Each row is a point on a landscape with many valleys, with its height.
A ball rolls from a point to the lowest of its 2 nearest points, and stops where none of them is lower. Distance is the straight distance between rows; heights are no part of it.
q307 h=5.12: [ 17  11 -23   4   9  15  30  -3  -9  -8 -10   0  18  10  -6 -10 -16  -3
 -18  -9   4   4]
q324 h=4.61: [-34 -11 -29  21  24  -7  -2   4  -5 -17 -10  20  -8  22 -19   5 -14   2
  24  10 -10  10]
q100 h=3.76: [ 19  15  -7   5   4   6   1  11   8  10   0  27  11  -5 -26  -9   0 -16
  23  48 -21  23]
q712 h=3.29: [ -9   5  23 -16  11  -2  -2   4 -22 -11  13  10   4  17   6  10   1   1
  18 -23   5  13]
q147 h=1.66: [  7 -16   0 -40 -20   9 -15  12 -12   0 -20  -8  -6  -7  34 -21  19   3
 -44 -30   7 -28]
q519 h=3.61: [ -4  -3   2   2   1  -5 -13  16  -3 -27  -6 -16  -9 -17   7  12   0  10
  11  11  33  -5]
q399 h=3.74: [ -9 -13  18   4   2 -21  -4  -8   4 -11  15  -2  -9  -1  14   9  -8  12
  -3 -29   4  -3]
q565 h=5.79: [ 15  10 -13  35  17  19   7  10  -3   3  -6  -8   4   1  -6  19  -6   2
  -9  -2   9   0]
q179 h=4.41: [  9   8   6  -9   6  -6   5 -11   2   1   5   2  -6   9  13  11   5 -17
 -37   0  14  -2]
q787 h=6.32: [ 23  -3  11 -35 -13   9  23   5   6  18  -8  10  -4   6  10  11  -6 -19
 -24  -2 -14   0]
q845 h=4.55: [-13  -4  -8  24  -7  13   1  -3  25   5  -6  -6 -26   5 -15  18  -5  12
   4   0 -18  12]
q445 h=3.60: [  0  10 -18  21   4   3   8  -5   8   4  -5  36  20 -14 -52   2  -6 -10
  26  36 -35  -3]
q584 h=4.76: [ 20   8  -8 -45   8  -3   1 -11   7  34 -21  -5  30  12  -7 -11  14 -16
 -42  10  -6  -9]
q259 h=5.37: [ 33  18  -5  -6   9 -21  17   2  15  42  -6  24  30 -18 -16  -5   4 -19
  -6  32 -38  10]
q340 h=3.44: [ 22 -30  14 -52   7   4   0 -26  18  18 -10  -8  -2  17  -1 -16  26   8
 -37  -8   1  -1]
q103 h=4.02: [-43 -21  -4  15 -21 -23   0 -11 -17  -7  17   4 -17   0  -6  26  -3  29
  10 -20  -3  -9]
q806 h=2.13: [  9  16   3 -11  -7   4 -25 -14   5 -20  -4 -24  13  -9  18  -3 -13  17
  -5 -28  25 -13]
q797 h=6.00: [ 31   3   5  -2  18   2  15  20 -16  21   0   7  -5  11   0  22   3   6
   2  13  -3  13]
q323 h=1.50: [  2 -17  -8 -37 -19 -10  -7   9  -4  -7 -14  -9  -9 -15  25   5  17   8
 -20 -30  23 -29]
q781 h=1.58: [ 22  -2  -2 -15  11   7  11   2   2 -20 -23  -1  -4  -5   9  12  11  12
 -19 -24  18 -11]
q744 h=4.73: [-31 -26  -3  26  -4 -15 -33  13 -11 -10  -5   6 -16 -23   9   6   2  27
   9  -6  24  11]
q93 h=3.49: [ -6  -2 -13  26   8 -21  28  -6  21   9 -15  48  12 -15 -39   3   4   0
  13  44 -38  14]
q847 h=2.86: [  5 -13  -5  31  -8   0  28  -7  13  12  -6  -3 -10   1 -30   0 -18   3
   2  31 -32  11]
q71 h=3.78: [ 19  14   3  -5  12   9 -12   4  -2  -6  21 -19   1  11   1   1  -9  -6
  19   1   1 -15]
q293 h=4.92: [ -8   2   0   4 -23  -3   6   2 -21   7  16 -12 -14  -5 -23  20 -12  -2
  19  -1   6   7]
q966 h=4.04: [  7 -11   5   2  22 -14  -2  -8  37  19  12   1 -15   4  -4   9 -21 -11
  12   6 -28   3]
q632 h=5.56: [ 24  -1  -9   9  10  -7  17  -5  10  17  -5  16  33  -3 -23 -23  18 -35
   7   9  -9   5]
q678 h=4.98: [ 30  18  -5  -4  -3   6   9  24  27  11  -3  40  11  -4  -7 -17  -4 -19
  -9  21 -25  18]
q359 h=2.74: [ -3 -20  15   6  -1   9 -11 -19 -16 -20  14 -20  13  -1  30  -9   9  -1
  -4 -14  25  19]
q230 h=4.39: [ 19  13  -3  -4   6   3  23  13  22   2 -28   6   1   7  -2   4   3   4
 -11  10  -1   1]
q131 h=4.81: [  8   3  -2   3 -15  10   5 -10 -25   7   9 -32 -17  -5  -7   6   7   4
  -1 -16  14   4]
q186 h=4.85: [-45 -10  -1  39 -18 -13 -28  -8  -8  -5  17  -4 -28 -20  -6 -11 -15   7
  11 -15   1  -5]
q634 h=3.59: [ -3   8 -17  12   6 -14   6  -5  29   6  13  15   3  -5 -19  27  -9  -8
  -2  21 -16   7]
q412 h=5.69: [-14   6 -16  39   0  20   7  13 -20  -1  -1 -20 -16   0   5  23  -6   3
   1  14   3  -2]
q431 h=4.52: [-20   4 -15   8  -3 -17 -33  15  -8  -7  16  -5 -26 -16   4 -15 -11   9
   6  -8  15 -13]
q410 h=6.43: [ 30  13  19 -19   7  15   8  -5 -16  -8  -5  -7   1  10  -1  -7  14 -16
 -13   9  15 -15]
q493 h=5.22: [ 14 -16   5  17   9   1  -6  -4  -1   4   2  23 -11   0 -40  38 -11  -2
  16  16 -20   5]
q67 h=4.96: [ 26   2  19  -3  14 -12  20   2   5  20  -2  14 -11   8 -26  -3 -15  -7
   2  15 -16  10]
q121 h=4.44: [  1  15  20   3 -11  20  20   0 -14  13  -4  -7  -6  11  16 -14   5  -4
  -5 -15   1  -4]
q733 h=4.37: [-22 -15 -17   5 -23  12   2  16  -3 -10  21  -5 -15  15  -3   8  -8 -17
  28  18 -21  11]
q63 h=4.05: [-11 -13   6  17   6   8  11  22   3   2 -13   9 -12  14 -29   5  -4  -8
  37  22 -19   9]
q586 h=4.71: [ -6   7  -1  26  16  -4   8  14  -3 -18  10  -3   9  16 -31  -4  13   6
  -3  -2  10   6]
q676 h=5.32: [ 11 -10   1  21  -2  -1  -4   3  -3   3  19   4 -18  -3 -24  29 -27  -2
   2  11 -18 -17]
q492 h=4.10: [-20   9 -10  -5   5  -4 -15  -1   3 -13  24  -6 -21   8 -22  17  -6  14
  25  18  10   3]
q679 h=4.59: [  7  -1 -14   7   0  -4   8  16  -1  -6  16  -3  18  21  12  18  -4 -15
  13  27 -10  -4]
q422 h=5.23: [ 37   9 -22  -1  12  -7  29  -8  18   8 -10  -1  21   1 -13 -20  -1   7
 -37  10 -16   0]
q469 h=5.45: [ 24   9  -3  19   7 -20  12  -3  24  29   2  30  25 -17 -33  -9   2 -20
   9  19 -28   7]
q848 h=5.62: [-20  -1  -5  41 -10  23   8   2 -12 -12  -4  -5 -22   5 -18  -1 -12 -11
   6  11  -4  -6]
q317 h=5.43: [  6 -14   9  31  -7  -2  -1 -10  -5 -10  13  -1  -1  -5 -18  18 -21  -8
  -4  -4  -1  -1]
q246 h=4.49: [ 21  11   7  -8   9  -2  26   6   6 -14  -1 -11   4  21  -4  -5  12  17
 -13   5   1  -7]
q250 h=4.87: [ 27 -18  -3 -54   5  12  -7 -19  19  22 -31 -11  27  11   8 -16   3  -7
 -35 -15 -17 -28]
q927 h=2.62: [ -6   3  13 -31 -20  -8 -18   2  21  -3  15 -17 -11  -1   7 -12   3   3
   2 -14   9  -7]
q760 h=4.86: [ 11  10  -3   4  -7  11  34   3   0  -9  -3  15  22  14 -11 -12  -8 -25
  12  33 -31  10]
q315 h=0.91: [-16  -9 -12   0  -8 -16  -3   7  -5  -2  -4 -11 -13 -36  18  26  10   1
   0 -10  19 -23]
q183 h=3.18: [-16  -4  23 -10  -2 -10  -9  -3  -7 -17   1  -5   9   3  28   2  12 -11
   4   5  30  14]
q920 h=4.74: [ 20  -2   5  -7  -7   3  23  10  -2  -5  20   3  22  13  -4  -2  -2 -21
  10  19 -25  -6]
q516 h=3.91: [-28  -5   7   7 -17 -18  -8 -10  -2 -25  19   1 -12 -17  11  18  -1  34
   8 -18   3  -7]
q763 h=1.49: [-33 -14 -17   3 -18  -5   4   7  -6 -30  13  -2  -4   1  -6  11  12  17
  42 -14   8  -4]
q587 h=4.64: [-11   3 -15  18 -16 -11 -21   1 -17   4  17  -3 -19 -21  25   0   8  17
   3 -24  22 -12]
q321 h=1.96: [ -6 -11   5 -16 -41  12 -12   4 -37  -8  -3  -5  -5 -19  43 -23  12  12
 -13 -23  19  -1]
q274 h=4.79: [  2  -3 -11  -4   9   2   5  -3  12 -14  12   0  12   7  -4  17 -12 -23
  22  41  -4  22]
q573 h=4.82: [ 38  11  17   5  24  -3  26   0  20  24  -9  18   2   8 -19 -22  11   4
  -6  17 -23  20]
q45 h=3.30: [ 29 -15  20 -33  10  -1  19 -28  10  21  -2  -7  12  17 -14 -11  20   2
 -25 -11  -7  17]
q309 h=4.38: [-11   4 -19   6   6   3  -2  -7  11 -11  25  19  -8  14 -33  22   8   6
  23  32  -8  12]
q30 h=4.42: [ -5   9 -23  11   4  -4  -8  13  -8  -1  21 -11 -11   1  -8 -16   6  -3
   6 -14  19 -13]
q150 h=1.80: [ 13  18  -3 -18   1   8 -17  -3  18  -4  -2 -12  15  11  17   2 -14  -1
   6 -26   5   4]
q41 h=4.14: [ 17   1   6   2  21   5   9  21   3  -4  -4  16  12  11 -33  20   8   5
  19  19   0   3]
q658 h=2.27: [  5  -4 -12 -25   5  -5 -21 -25 -10   7   1 -13  -6 -22  40  -6  15  32
 -40 -17  27 -25]
q717 h=1.97: [  3  -6   3 -16   7  -3 -17 -22   1   1   6 -24  -7 -10  41   7   7  14
 -20 -21  15 -12]
q942 h=4.63: [-35   1   0  13   4 -31 -45  11 -20 -12  29   0 -14 -14   9 -18   4  15
   9   0  28   0]
q940 h=4.51: [-33  -2 -20  27  16  -5  -7   8  -1  -8  -5  13 -20  12 -11   3  -8  -2
   1   2  12  26]
q780 h=5.08: [ 30  16 -12   0  27  -1  25 -21  23  26 -10  10  35  17   0 -33  21  -2
 -34  12 -20   7]
q78 h=3.93: [-10  12  -2  -4   4   5  -1  -3   4 -10  19 -13 -15  -6  -7  18   9  -9
  22   9   9 -11]
q867 h=2.52: [-31   8  13  19 -22 -12 -11  11 -43  -7 -10  13 -12 -40  22 -22 -19  16
  14  -5  20  -4]
q152 h=2.79: [ -4  10   4  15  -4  -6 -10  -6  -3   7   7 -14  -6   0   1 -22  -2 -25
 -27 -19   6 -20]
q607 h=4.36: [-23  17 -18  10  18  -3  -2   6   4  -3  -2   7 -10   0  11  13   1  -6
  -3   5  16  12]
q705 h=4.80: [-35  -5  -5  39 -16  -7 -42   7 -18 -13  -2   2 -23 -24   5  -7 -16  32
  18 -10   9   2]
q167 h=3.21: [ 12  -6   0  -8   1  -3 -17 -17   7   7  12 -18  15   2   0  -9   4 -17
 -40 -34  13 -14]
q157 h=1.65: [-18  -7  -2   6  -8 -21 -11  -4 -20 -30  -1  -5   4 -34  12 -16   7  18
  10 -32  34  -9]
q843 h=4.19: [  1  11 -21   2  22   9   5 -16  18   3   3   3  -5   7  19   6  -4 -14
 -17   5   8  -3]
q316 h=1.71: [  7 -13 -10  32  18   5  -8   8   9  -3 -13   6   8   5 -32   8 -26   0
  27  44 -32  11]
q424 h=4.28: [ -8 -12  -9   9  17 -20  -2  13   0  -4   1  -7 -29  -3  -5 -11  -6   1
  11 -33  11  -7]
q925 h=1.41: [-27  -8   1  16 -12 -19  -7   6 -20 -29  -3  -7 -13 -31  -6 -17  10  36
  28 -13  27 -15]
q824 h=6.20: [ -2 -10   9  -9  -9 -10  -6  25   5   8   4  -7  -7  -3  14  19 -11   3
  -4 -11 -18 -10]
q373 h=5.55: [-22 -18   2  42  -1  12 -22  -3  -5 -12  10   2 -23  -5 -10  14 -19  -3
   3   2  -1  -2]
q588 h=1.64: [-39   3   7  24   3   5 -11  -2 -29 -26   1   0 -24   6  -9   7  -4  17
  14  27   8 -13]
q49 h=3.35: [ -3  15 -12  18  16  -8  23 -10  27  11  -8  38   8  -3 -17   8 -10  -6
   0  22 -34   6]
q644 h=2.85: [ 10 -13   8 -26 -19  -6  -7  -8  16  -3   5 -17  10   2  11  -9   6  -3
 -25  -7  -2   5]
q411 h=1.38: [-25   5  -6   7 -31  -8 -15 -15 -27  -8  -9  -1   6 -51  33   1   9  22
 -14  -6  28  -9]
q939 h=1.51: [ -8 -16   7  34   7  -4 -14  -3  14 -20  -2  -6  13  12 -22  10 -27   6
  25  19 -21  -3]
q173 h=2.46: [ -1   7  -3  -3  -3  -6 -22  -2 -20  15   1 -18 -14 -33  26 -14   9  31
 -26 -36  24 -27]
q236 h=2.38: [ -3  16 -19   8  -3   5  33 -12  16  14   2  16  -4   6 -39 -10  -5  -7
  25  20 -15  14]
q798 h=5.83: [ 27  -9  -5  -9   5   8  20 -14  15   5   4  12  21   3   3  -2   7 -20
 -13  -9  -2   8]
q243 h=4.66: [ 33   6  12  -5  30   2  19  -9  17   0   5  -5   0   8  -1 -17   7   3
 -19  12  -3  11]
q669 h=4.40: [-27  -4   6  20   9  -4  18   6   3   2   8  -6 -20  14  -8  11  -2   8
  13   3  -9   0]
q910 h=3.51: [ 10 -28  13 -54   4  26 -13 -14   6  15 -26 -18  -4  19   0 -24  17 -13
 -47  -8   3  -5]
q4 h=4.94: [-33   5  15  17   3 -15 -12 -16 -19  11  14 -16 -17 -12   6  -3 -12   0
   6 -18  20  -2]
q162 h=1.12: [  0  -4 -20 -26  -2   3  -4  -2  -4 -22  10  -3  -7 -10  19  10  11   3
  16 -28   8 -14]
q756 h=5.90: [ 20   9   4   7  16  14   5   6 -11  17  -6 -11   0  12   2  18   7   8
 -19 -11  11   4]
q24 h=4.68: [ -2  -4  -6  16  -6   4  17   1  11  22 -13 -17 -21  -3  -2  15  -7  10
   0 -21 -12  -1]
q264 h=4.56: [-12  19  16  -6  -6   4  -3   6  -4   1   6 -10  -5  22  30 -12 -10  -2
  -6 -16  10   2]
q592 h=5.68: [ 29  -7  -7  -6  21   1  33  -5  14  14  -4  26  26  -8  -5 -16  20 -15
  -9  12 -15   3]
q372 h=2.64: [ -8  -7 -19  27 -11  10  17  -8  25  12  -4  25 -12   7 -52  -4 -14   5
  20  22 -37  19]
q146 h=4.54: [-17  -2 -44  11   4   4 -12   4   5 -10   9  25  -9  21 -37   4  -3   2
  21  24 -21  16]
q758 h=2.15: [-27  13 -12   8   4  14  12  -9   4  -8  -9   6 -10  11 -33  -8 -19 -12
  29  18  -2  13]
q981 h=1.79: [ -4 -30   5 -32 -27  -3 -23  -7 -27   3 -17   5  -8 -23  34 -25  19  14
 -33 -36  14 -11]
q917 h=4.91: [ 31 -21 -12 -47  12  37 -18 -26  18   9 -28  -4  26  25   4 -26  10   0
 -42 -12 -30 -15]
q713 h=2.61: [-21  -6  13   6 -19  -6 -13  17 -30 -10  10   5  -7 -15  31 -17  -8 -13
  -4  -6  20   6]
q499 h=4.35: [ 18  13  -9 -33  -3  13  15 -16  -5   7 -19 -15  12   6  10  -6   3  -1
 -24 -11  10  -6]
q137 h=6.27: [  3   4   4 -29 -31   8   6   3  -7  10   3  -4  -4   5  18  15  -2 -19
  -3  -6   0   7]
q278 h=5.77: [  4  -6   4   2  -1   5  26  -9  -4  -2   3  13  -5   6 -22  -4   2 -16
  14 -10  -5   3]
q570 h=5.38: [ 29  21  -8   0  -6  -4  13  -3  14  -6  13  -4  31  10  -5 -10 -12  -7
 -33  12 -15  -3]
q907 h=3.41: [-14   5  24 -12 -12  -4 -22  -1  -8 -21   1 -21   5 -14  28  -4  -4  15
   3   6  36   1]
q77 h=1.73: [-26   4  16  14 -27  -7 -16  -5 -11   1  -4 -18   5 -26  27   4  13  -3
 -20  -4  27 -13]
q990 h=2.33: [-20   1  10   4 -26 -11 -35  19 -27  11   1   2  -1 -36  33 -11  11  24
  10 -17  25   9]
q463 h=3.89: [ -1  13 -15   4   7  -3   3 -10  29  16  18  15 -12   8  10  15  -6  -4
 -10  10 -10  12]
q726 h=4.97: [ 10  22 -18  12  12   8  10   4  -2 -18   9  11  17  18 -16   1  -3  -8
   2  -1  -2  12]
q322 h=3.20: [-10   6 -11  39  11   7  27  -9  24   4 -10  11  11  10 -17   2 -11  -7
  17   7 -34  -1]
q303 h=4.93: [ 32  21   5  -4   0   3  26  10  12   6  -8  29  29  -1  -3 -24  -3 -14
  15  26 -44  14]
q380 h=3.04: [ -8   7  14   0  -2  11  -6  10  -8 -28  14  12   2  28  16   0   1  -7
  18  -2   0  17]
q631 h=2.19: [-19   0   9  18 -21   4  -5  -3   3 -11  -7 -15   1 -12  15  16 -10 -22
 -17   5  20  -4]
q660 h=5.01: [ 22 -14 -17   0  30 -10   7   7  29  -8   4  10  19  -5  -4   7   6 -18
  15  44  -4  15]
q129 h=2.26: [ 12 -17  23 -17   3  12  -1 -11 -16 -29  -6  -8  15  12  29 -12  -1 -17
 -13  -8  16   5]
q457 h=1.46: [-28  -1  -9  21  21 -16  -9  -1  -9 -18   4  -5 -27   0  -8  14 -22   5
  10  27  -8 -22]
q539 h=6.39: [ 26  17  22 -25  10  16  13   1  -2  10  -4  15   6   5  -8 -10   8 -22
   7  14  -2   4]
q114 h=2.51: [ -4   2   6  16  -5   2   1   0  -3   5   0 -11  -7  -7   3   9  -5 -23
  -4  -7  18 -26]
q326 h=6.24: [  5   0  15 -30 -29   1   1  22  -2  15   8  -3 -11  13  13   6  10  -1
  -8 -26 -11  -5]
q662 h=5.03: [ -1  19 -16  -1 -18   5   1   7   7  12  10 -12   5   3 -20  17 -17   5
  17   3  -7  12]
q804 h=1.48: [  4  22 -22 -14  -6  12 -13  11  -6 -10   6   5   4  -3   8  -1  -9  -5
   7 -29   6  -3]
q94 h=1.18: [-34   3 -12   1 -22 -26 -10  -2 -16 -11   2  -2 -11 -50  26  14   2  14
  11  -4  29 -14]
q199 h=3.68: [  9   2  12  -7  17   1 -22  10   1   7   4 -30   0  -2  11   0  14  -1
   4 -13  10 -14]
q540 h=4.43: [ -9  -7  -2  31  21  -2   0  16  -4 -13   0   6   5  24 -43   6   3  19
  18  20   1   5]
q951 h=2.45: [ -7  11  -2 -27 -35 -11 -10   9  -1 -15   7 -14  -3 -15  19  -9   3  18
   1 -26  16  -8]
q606 h=3.52: [  7 -11  31 -11  21 -10   8  -8  -5  -1  -1   4   6  13   8  13  -3  -5
  -2 -21   2  -3]
q518 h=4.03: [  4  10  13  23  10   4   3   1  21  20   2  30   1   8 -22   8 -22 -16
  34  43 -43   9]
q704 h=1.27: [ 18 -26   7 -24   8   7 -28  -6   4 -14 -21 -28  18   2  30  -6   9  19
 -23 -32  22 -10]
q656 h=6.35: [ 27  10  19 -46   3   6  21   0   4  23 -11   4  15  14   9   3   6 -16
  -4  10 -15   2]
q187 h=1.21: [-12 -12  14  33  24  -5 -11  -2  -2 -34  11  -3  -7  11 -10  18 -14   8
  16  18 -13 -25]
q452 h=2.63: [  3   4  -2   5   9  -4 -24 -21 -18   5  -7 -18  -8 -30  37 -29  13   8
 -15 -32  35 -16]
q149 h=4.84: [-35  12  16   0   3  -2 -12 -22 -14  -3   3  -5  -7 -20  20 -19  14   3
   1 -27  36   0]
q7 h=3.56: [ 21 -17  15 -45   4  17 -13  -5 -15  16 -20 -28  -9  19  13 -19  10  -1
 -30  -3  15 -16]
q677 h=4.72: [-26  -6 -15  19 -20  -7 -17   3 -45  -5  19  -8   6 -28  22  -1   7   9
  20 -12  19  -3]
q58 h=1.24: [-42  -4 -11   2  -5 -13 -15   2 -19 -21   1   2 -18 -12 -15  -6   5  36
  44 -16  16   0]
q461 h=4.47: [ 27   2  -8 -21   8  15  24   8  -7  15 -32   4  14  19  -2 -17   3  -7
 -42  -8   2   6]
q937 h=3.05: [ 13   0   8  26  -1   6  39  -7  21   4 -14   0  25   1 -16   4  -9   4
   9  21 -33   3]
q61 h=4.33: [ -6  18  24   8  -3   6  12   2  16   6 -12  12   9   8 -24   9 -14  -8
  -4  21  -9   2]
q943 h=4.31: [ -6  17  22  12 -11   7  18  11  -3  -5  -8  -1   1  12  -2   9 -14  -2
  -9  -3  -4   1]
q75 h=2.47: [-34  -8  24   0 -21 -13 -15  12 -36   3  -4  -4  -9 -21  19  -4  -4   8
  16  -4  27  -2]
q597 h=2.32: [ 13  10   9 -27 -16  12 -14   8  -5 -22 -10 -15   5  -6  24 -17   1  10
  -3 -23  15 -16]
q292 h=4.29: [  7  13  -6 -37   9   2  19  -7  24   8 -31  -6  -4   5  13   0   5   4
 -28  -1   1  -7]
q515 h=4.22: [-25 -18  -8  21   1 -15   1   9  -9  -7  22  -4 -20   7 -19  24   3  22
   7 -10   1   3]
q13 h=4.23: [ 16  10   1 -34  14   2  19 -12  30  18  -5  -6  -5   0   0  -6  -8  -3
  -8 -10  -8   1]
q329 h=2.80: [-26  -4   6   1 -13   2 -15  10 -23 -29  24  17 -10   4  21  -8  -9  -2
  11  -9   2  -1]
q32 h=4.27: [-25 -16  -2  12 -11  -1 -17  16  -8 -27  15  17 -23   4  -1  16  -4   0
  21  21 -14   6]
q643 h=4.15: [  5  16 -22 -11  -2  -7   2   8  27  21  10  -2   7  18  12   9  15 -15
   3  12  -7  16]
q339 h=2.06: [-13  18   6 -14 -20  -1 -13  -7 -23 -12  -2 -12  -2 -24  20 -29  29  25
 -35 -21  41 -17]
q668 h=1.57: [ 15 -13  -2 -15   8   6 -10 -14   5  -4 -10 -30  17  12  43   8   6  13
 -28  -9  14   0]
q974 h=4.77: [ 38  17   2 -12  -6  15  15  15  18  11 -12  28  32   7  19 -13   8 -14
 -22   8 -26   4]
q790 h=4.17: [  6   8  16 -16  11  -7   3  -4  34   2  -1  -1 -16   4   8   4  -4  -8
   9  -4  -6  -2]
q141 h=4.70: [-22  13  20   4   1   0  -7  -6 -15   4   2 -18 -14  -2  40 -22  10  14
 -16 -25  15   9]
q330 h=5.87: [ 17  -4   9 -17  -5  16  32 -27  12  -6   1  13  -7   8   3  -3  12 -25
  -5 -16   3   1]
q685 h=1.26: [  5 -10   1 -21   6  -8   1   1   0  -3 -13  -8 -13 -23   7  18  11  -3
 -19 -22  26 -25]
q175 h=4.21: [-26 -15  -5  12   8   6 -18  12  11  -7  11  25 -19  20 -17  15   0   5
  33  18 -22  -9]
q15 h=4.78: [-32  -8 -32  31  -5   8 -28 -11 -34  -7  21 -11  -7 -15  13  -4  -1  -2
  30 -16   4   1]
q522 h=4.46: [ -9 -19  -9   5 -11   2   2   9  -5  -1  11  -9   1   7  13   7   2 -21
  19  12   1   9]
q618 h=1.88: [ -2  -7  17 -37   0  14  -4 -13  -5 -11  -4  -5  23  18  27 -14  25 -10
 -21 -17  14  -3]
q697 h=5.67: [ 21  -3  11  10   5   8  33 -13   6  18  -6  11  18  -8 -28  -6   6 -21
  13  -5 -18  15]
q579 h=1.87: [-10   6   2  -2  -9 -17  -9  -8 -32 -16  -4   0   6 -36  26 -43  18  38
  -4 -20  39 -13]
q854 h=4.16: [ -8 -18   3   5  -5 -14  -1  16  -3 -15  -7 -11  -1  -9  -7 -10  -2  -9
  -1 -28  18   3]
q746 h=5.26: [ 31  11 -18  -9   5 -14   8   9   8  24   9   4  22  -7 -13   6  -2 -17
  -8  16 -13   3]
q389 h=3.80: [-10 -10   7   7  -3   4  -1  25  17 -19 -13  -5   1   4  -6  10   0  12
  16   7  15   3]
q624 h=1.99: [-14   5 -16  11  10  12 -15  -4  13  -4 -23  11 -11  16 -43   6 -36  -2
  35  21  -9   9]
q749 h=4.60: [ -3  -2   3 -15   0   5  -1  -1 -19   5  12  -9 -12  -6  25   6  21 -13
 -20   6  24 -15]
q198 h=4.95: [ 32  16  -3   9  24  -3  26 -26  19  20  -9  17  23   2  -7 -43  -3   5
  -9  15 -24  25]
q594 h=4.20: [ -5  11  17  21  -2   6   5  -2  22  11   6  11  12   4 -28  12 -21 -17
   9  41 -26  23]
q960 h=4.32: [ 23  15 -10 -15   5   1  15  -2  29  25  10  18   4   2   6   7   6 -14
  13  23 -35  19]
q991 h=4.90: [-34  -9  -3  30  -3 -23 -14 -10 -35  -4  20 -13 -24  -5  -8 -13  -5  17
   4  -5   5  10]
q188 h=1.39: [-16   4 -20 -11 -22  -3 -10  12 -15 -25   7  -4 -11 -12   8   7 -10  16
  35 -18   9 -10]
q282 h=3.92: [  5   7   5  16  13  20  12  28   5   4 -18  19   9  13 -26   4  10  -9
  26  35 -15  17]
q745 h=3.62: [ 18  -8   9 -22   7  11 -17   3 -14  15 -19 -14  -4   6  14  -4  22   2
 -12 -21  11 -16]
q858 h=5.14: [ 11  15 -25  -7  -5  -3  -4   3  -8  20  12  13  13   8 -19  18 -14  -9
   4   7 -16  15]
q57 h=3.08: [ 29 -20  17 -30 -17  -9   3  -2  14  19   7  -9  11  14   0   3  23  -6
 -17 -12 -18   8]
q941 h=2.14: [-20  -6  16 -13 -37   0 -27   3 -33  18   1  -7   6 -38  44 -28  19  16
 -13 -20  29  -2]
q582 h=4.65: [ 17   9  -2 -27   0   1  -1   1  12  20 -11   0  22   5   5  13   2 -25
 -38  11  12   0]
q934 h=3.98: [ -6 -19  15  10 -10  -6  10   9  15 -22 -16 -12  20   0  -6   9  -4   4
   1 -19   9   7]
q271 h=1.52: [  0  -6  25 -27   1   1 -25  -6  -3  -5  -5 -22  23   6  24 -16  29  22
 -25 -21  19   6]
q97 h=4.62: [ 27   5   6 -11  -7  14  18  11   3  14 -20   5  28   9  -8 -20  -1 -21
 -23   5 -22  -4]
q154 h=3.88: [  4  12  -1  13  20   1  -3  -4  24  18  16  18  -6  13 -15  12 -10  -6
  32  13 -31  11]
q229 h=5.09: [ 17  -4  11  21  25 -10  19 -10   3   9  -6  25  -7   0 -40  16  -7  -4
  11  19 -13  15]
q177 h=4.12: [-24 -22  -4  12   8  16 -20  21  13  -7  -9  17 -24  26 -40   8 -14  -2
  36  36 -26  -4]
q178 h=1.86: [  6 -10 -17  14  30  12   2  -4   4  -2 -16  11  -4  12 -32   0 -36   7
  39  24 -22  21]
q635 h=6.15: [ 11  -2  19   6  -5  -4 -10  19  15  16  10  -6   9  13  10  18   0  -2
  -5  10 -17   2]
q808 h=4.69: [ -4  12  -2 -11  -8   7   2  -2 -37   8  14 -13  -5  -6  21  12  10   2
   3 -21  15 -18]
q993 h=6.08: [ 10   8   6   4   6  -1   4  31   3  28  15   2 -14  17  -6  17   8  10
   6   6 -12  -1]
q661 h=4.18: [  4   0  21  15 -13   8  14 -16   5 -12 -18 -10   3  -9   0  14  -4   9
  -6 -15   8  -6]
q401 h=4.83: [ 29  -2  -7 -39  21  -2  -7 -11   7  27 -22 -13  30  22   3  -9  -3  10
 -45   2 -22 -12]

Call two points neighbours if one is among the 2 nearest of the other. Go from one point of each pair to the other, from neighbour to neighbour, staying as low as possible. Name the highest point that can't be avoided.
q315, q162 | q167
q58, q154 | q61
q704, q162 | q173
q58, q162 | q763

For each start below, name the point where the ball stops.
q760 | q282
q322 | q187
q24 | q75
q137 | q573
q492 | q162
q678 | q154
q845 | q75
